Points, in no order, along strands that fork, close into loops and pass close to each other.
In the rows, 128 means zero.
Points whose rows are less than 97.1 apart are linked; no others are. Some points are linked to none.
bivo: [152 173 139  98 144  95 147 141 123  98 122 175 128 174 144 163 126 157
 157  96 102 119 155  77 173 140]
vuf: [131 143 105 148 173 144 108 150 139 148 118 111 131  91  69 198  99  97
 189 123 119 150  94 108 132 149]
Zeki: [158 141 122 131 136 143 116 148 129  86 190 113 128  98 125 197 160 119
 159 117 122 142 132 130 149 136]
pavok: [ 89  64  73 120 116 142 104 148 116 126 105 133 167 146 177  90  74 191
  94 144 111 122 170 117 151 145]
moros: [ 67 146 171  69 100 115 108  83 148  98 132  98  77 200 130 143  98  92
 169 100 108 141 116 155 107  85]
dap: [ 83  54 106 156  99 136 140 135 113 139 125 109 137 153 177  92  90 161
  72 184 138 111 170 128 128  91]
sut: [159 173 122 156 128 158 106 144 139 138 184  96 132  51 114 117 200  95
 151 149 138 115  94 152  80 117]
fato: [139 167 134 147 124 151  73 117 148 137 163  98 118  47 114 107 195  61
 150 160 155 130  83 168  53 126]
rem: [145 167 108 120 119 130 149 117 105  78 115 126 132 141 195  68 111 190
  81 106 132  99 135  80 137 126]
Nuzer: [139 187 151 133 143  80 107  97 169 131 140 157 123 138  67 132 156  83
 179  66 105 146  72 148 126 149]
Sif: [124 102 169 155  88 127 143 112 117 140 144 109  94 130 143  80 144 120
  94 167 167 110 126 153  91  73]
besa: [156 183 146 133 159  81 125 137 151 131 137 151 141 154  82 155 152 111
 197  56 101 133  81 138 147 142]
maki: [121  97  79 128 146 142 114 187 104 101 146 135 176 128 152 176 119 163
 127 141 113 141 191  95 184 158]
Tumo: [165 169 123 130 159  83 143 165 113 127 120 167 135 167 118 176 135 157
 187  82  99 143 133  85 188 146]
Bebi: [ 92 106 140  85 109 143  90  95 144 157 121 126 112 131  98 169 118  92
 160 128 128 158 108 157 133 149]
tezi: [109 137 195 109 109  91 114  80 156 128 109 161  92 169 102 104 133  86
 130 110 139 140 100 166 107 116]
selu: [ 93 126 162  81  96 137 115  99 145  89 160  99  88 162 130 160 115  98
 149 100 119 133 133 140 130  98]
gir: [146 136 139 164 123 136 104 116 137 173 120 128 112  58 114 111 155  94
 127 177 170 122 107 131  93 141]
buga: [127 137 100 163 168 136 127 153 132 164  91 129 132  88  86 166  93 117
 164 125 136 148  95  97 132 171]
pak: [136 118 122 163  84 156 124 123 118 190 130  90 135  52 152 110 174 118
 103 188 147 107 134 143 111  96]
luraz: [142 178 156 134 142  66 119  87 168 114 130 169 126 133  64  89 176  65
 158  73  95 133  75 173 110 153]
Lodel: [133  97  66 171 144 156 111 164  96 133 156  83 185  79 139 175 121 134
 123 142 122 138 151 103 163 141]
Tesap: [114 144 152 126 102 144  73 107 157 111 173 102 114  88 125  94 199  73
 139 156 146 153  90 187  71 108]
vevan: [143 106  72 160 160 136 108 187  93 108 154 123 182 107 128 204 115 154
 151 139 120 157 170  98 173 153]
Tive: [ 86 132 186  91 100 111 125  77 146 136 106 129  74 189 121 128  97 116
 140 104 133 126 114 149 118 102]
zoz: [100 101 155 103 139 102 180 105 130 130  64 163  94 194 143  98  65 150
  90 143 128 128 138 129 112  95]
taku: [127 107 112 133 146 122 155 141 139 159  91 181 148 110 123 118 113 129
 124 153 137 158 124 105 149 160]
rol: [163 168  92 136 120 126 145 146  88 100 154 113 140 117 187  70 155 169
  99 115 135 102 131  84 132 140]
kova: [132 126 150  96 116 149 113 121 153  65 192 116 114 118 127 177 162 102
 168 113 101 137 130 147 147 131]
miti: [136 146 155 113 115 131 167 129 122  91 149 144 128 147 178 105 124 150
 110 129 122 105 158  79 134 107]
Maraf: [129 124 157 129 121 103 151  85 130 134  64 157 101 173 130  92 121 143
  75 101 156 131 117 139 124 126]
lene: [158 152 124 141 144 112 157 136 140 134 138 162 134 109  98 116 146 121
 136  95 142 139 101 110 145 160]
Rabo: [127 118 137 122 143 142 147 124 152 159 142 162 137  81 101 146 144  85
 159 171 129 151 115 118 129 150]
buvak: [134 114 116  68 145 133 102 131 138 101 159 120 127 130 100 227 137  94
 178 110  89 164 138 158 163 143]
zus: [ 83  87  97  60 134 131 139 139 133 131  75 153 153 188 164  98  53 199
 112 124  93 122 180 130 131 133]
Duzor: [ 65 114 137  74 130 158 144 124 133 130  84 110 132 203 131 150  29 178
 134 128 100  88 178 124 122  90]
nuge: [163 150 105 183 149 154 112 174 110 123 169  78 143  71 108 163 136 118
 155 130 141 139 101 109 124 137]
turu: [182 198 123 149 150 106 156 155 100  95 153 141 127 146 124  89 153 148
 111  61 133 120 108  99 124 163]
puvu: [119 107  81 127 127 135 128 167 108 112 139 136 158 109 183 126 110 167
 119 137 120 138 168  94 172 155]
moril: [135  98 130 154  94 116 148 125 103 144 108 114 127 127 196  59 145 164
  64 173 151 101 140 123 115  86]
Zed: [116 156 188  82 129 103 153  91 164  93 146 158  95 184 117 123 136 111
 153  84  98 110 118 118 142  95]
rotu: [138 196 146 115 157  90  78 127 167  85 175 136 140 146  96 166 187  95
 215  73  78 152  73 162 126 135]
lunu: [116 134 145 121  80 152  91  95 148 114 149  94  83 139 120 131 134 102
 134 101 144 146  95 170 112 134]
Tesun: [103  80 143 145  79 140 140 121 121 142 150  87  99 139 161 119 124 130
 103 174 150 102 151 140 115  73]
femuv: [131 127 120 114 123 133 152 144 115  95 153 149 141 125 176 121 122 161
 118 131 126 119 152  85 165 139]
Zavut: [114 125 144 127  96 165 135 107 124  91 142  87 116 163 164 124  67 177
 103 129 118  84 163  91 132  89]
tode: [ 83  75 148 106 127 112 171 121 122 151  83 160 113 184 112 121  75 139
 106 171 131 139 144 144 122 109]
fis: [187 146 133 165 133 111 130 119  92 163  83 136 131  87 137  49 202 125
  67 160 177 118 109 152  80 118]
boro: [141 115 124 145  84 167 111 121 138 161 179  58 135  60 137 115 187 102
 128 165 128 109 121 157 104  92]
luvo: [ 96  92 147  83 130 128 168 112 134 147  99 181 109 169 120 129  93 132
 124 138 116 137 143 132 156 127]
Nol: [175 176 120 152 131 127 151 157 103 106 165 124 139 107 150 100 155 157
 117  99 144 121 121  95 135 144]
Som: [137 149 110 138 171 101 135 129 129 180  63 157 140 121  96 149  93 126
 159 101 136 155  87 118 138 174]
faf: [175 145 163 148 111 108 110 109 117 160 126 136 125  93 113  61 198 104
  84 161 178 105 114 173  61 103]
rig: [112  96  67 160 114 150 122 154 108 140 143 107 175  79 162 117 117 152
 107 147 134 124 146  98 162 145]
tabag: [125 121  74 128 176 103 143 158 116 143  74 191 168 109 137 106 103 146
 137 144 131 157 109  99 153 167]
vob: [172 177 108 153 162  84 161 141 102 114  92 142 141 141 128  74 139 157
  98  57 132 137  96 103 127 165]
loraz: [124 136 119 130 109 148 141 113 120  90 114 108 132 161 188  90  80 198
  88 121 124  94 143  89 142 116]
sofe: [ 70  39 116 135 105 153 136 143 114 144 108 130 131 169 130 115  73 151
  77 190 124 122 178 151 119  96]
kif: [142 137 172 133 127 125 179 119 115 113 118 130 112 128 162  50 141 129
  56 129 151 101 136 114  97  88]
sifo: [162 148 120 175 106 145 102 133 123 185 120 101 126  53 126 105 185 114
 114 191 159 104 115 145  88 112]
moz: [105 103 137 111 100 159 130 110 138 112 146 104  99 148 133 149 108 127
 120 120 130 131 142 139 148 118]
nezu: [156 143 116 153 105 168 121 147 116 141 186  81 122  70 127 109 188 125
 127 129 143 111 116 135 110 121]
Beda: [113 128  92  88 125 131 118 145 120 117 113 123 146 166 149 173  85 185
 136  96 110 118 178 110 172 158]
rov: [174 148 114 151 139 100 150 113  97 128  88 136 131 106 159  37 191 134
  51 138 157 125 117 133 101 136]
Zeni: [ 64  64 112 135 120 132 149 139 117 137  91 118 110 199 134 122  44 166
  97 184 123 105 176 141 100  86]
soro: [139 146 109 177 144 154 109 136 139 158 132  92 119  43 105 135 145  84
 144 165 152 113  95 108  71 138]
vogo: [121 129 154  57 125 131 122 121 136  97 143 124 112 184 133 202 111 140
 169  96  88 114 168 114 169 120]
Navo: [139 154 115 132 158  80 150 111 140 171  69 163 131 143 110 126 130 131
 133  69 129 138  92 115 148 167]
Vev: [ 85 108 148 100 132 129 167 110 130 129  76 129 113 205 146 114  41 164
 108 126 122 100 157 119 112  93]
Zuluz: [ 82  70 128 152 100 149 151 133 120 134 160  80 134 153 169 109  96 154
  86 176 114  90 174 111 127  70]
Gif: [105 129 178 127  92 126  71 114 134 109 179 100 101 119 142  72 192  83
 128 168 142 143  97 197  50  76]
Nama: [126 119 117  71 127 131  90 102 131  55 181 100 118 132 136 214 146  92
 161 104  90 154 133 172 155 113]
nanu: [140 142 129 126 136 103 150 109 140 141  78 162 115 154 134 112 126 149
 107  89 143 132 117 118 145 156]
voze: [143 128 190 147 100 111 130 103 118 120 126 135  83 151 126  63 162 107
  83 140 177 112 115 175  70  78]
ded: [128  89 138 149 113 129 120 114 132 172  97 148 117  85 125 121 141 101
 108 193 179 136 126 135 122 131]
Bigo: [110 119 144 108 114 165 132 120 131  91 152  93 122 163 156 169  89 157
 125 117 115 100 167 105 154 101]
magu: [155 176 147 186 187 108 116 145 138 138 137 139 129  87  51 120 141  78
 171 105 126 130  61 119  92 147]
bimir: [132 119  82 128 130 138 111 160 115 134 131 107 143 140 132 179 102 162
 145  82 123 141 146 119 176 168]
luda: [169 140 146 141 135 108 163 103 117 111 101 141 113 140 146  43 168 138
  48 113 151 115 120 130 106 121]
zaga: [144 120  93 137 173 139 110 156 122 127 136 108 150 102  77 239 100 102
 184 123  94 157 128 130 155 142]
vavi: [122 168 152 104 130 105  95 107 178 110 161 138 116 132  92 156 158  87
 191  81  92 157  80 159 128 146]
Nuro: [135 106  90  82 161 149 115 138 111 124 139 123 159 123  79 242 121  99
 181 131  81 150 158 136 170 153]
vetil: [123  94 114 137 126 141 143 134 124 166 108 154 146  92 143 114 119 122
 101 166 163 134 132 114 136 150]
Mib: [ 91  92  64  86 135 123 113 146 117  96  82 163 163 153 201  81  60 193
 115 129  91 127 176 114 140 148]
fako: [122 123 145 120 139 150 125 117 170 136 173 132 131  60 112 151 168  64
 163 163 131 145 115 134 119 120]
geti: [137 119 183 139 101  98 134  81 121 123  93 138  78 170 130  83 137 131
  72 132 178 112 112 153  94 102]
Nemu: [131 152 173 127 130  67 118  72 160 135  93 171 104 152  76 100 162  70
 125  97 121 135  84 169 116 141]
fozim: [149 125 169 146  83 129 112 111 108 169 146 107 107  99 140  75 190 113
 101 176 160 106 123 171  85  82]
bon: [144 161 170  88 132 116 163 115 125  84 131 166 132 172 148 138 119 147
 125 114 105 106 158  76 152 115]
big: [174 184 142 127 159  61 142 148 126 127 120 155 132 172 108 154 146 145
 180  54 102 124 109 110 161 150]
Bofe: [ 86  59  70 117 125 170 108 147 123 143 120 128 184 138 133 127  94 162
  98 154 108 138 171 135 156 157]
Mip: [187 162 118 169 152 141 115 185 110 101 201  94 144  87 110 186 175 126
 166 120 130 139 126 126 130 126]
tibi: [132 115  91 174 140 163 117 136 135 161 133  83 138  51 112 160 123  89
 131 175 151 128 120 110 110 149]
vifa: [139 163 137 165 173 120 116 151 144 132 139 125 132  95  64 173 126  90
 189  98 119 146  82 117 120 145]
lub: [130 125  81 157 143 142 127 170 113 149 120 119 152 104 113 172  92 149
 149 110 142 156 124 106 156 170]
gaka: [ 92  66  74 115 129 173 116 150 125 156 114 132 162 117  95 158  95 129
 122 157 113 152 166 135 153 163]
Romif: [ 64  90 113  64 127 156 132 150 117 140  76 127 151 197 130 142  53 195
 119 122  82  99 194 149 126 123]
datir: [110  87 114 111 132 159 135 133 139 152 125 153 148 102  95 169 112 100
 146 161 114 148 147 133 150 154]
Suta: [151 141 165 151 110 117 141 104 138 139 125 146 103 113 113  84 159 105
  94 123 155 125 101 144 101 136]

A piece is all that can be reached along the links. How many separate loops has the piece of each point below (a circle has one, a figure eight two, a Y none), and how many tips (points with one link)?
pak -> loops 0, tips 3
nuge -> loops 0, tips 5
vevan -> loops 1, tips 2
Bofe -> loops 0, tips 2

A fork is a point with three links, a tip a point with one. Leave the first point through the second and follow the links. Name the first fork or tip that comes.
luvo, tode -> fako
rem, loraz -> Nuzer
tezi, Tive -> vob
Gif, Tesap -> gir
nuge, Mip -> vuf
Nuzer, besa -> puvu
fako, Rabo -> luvo
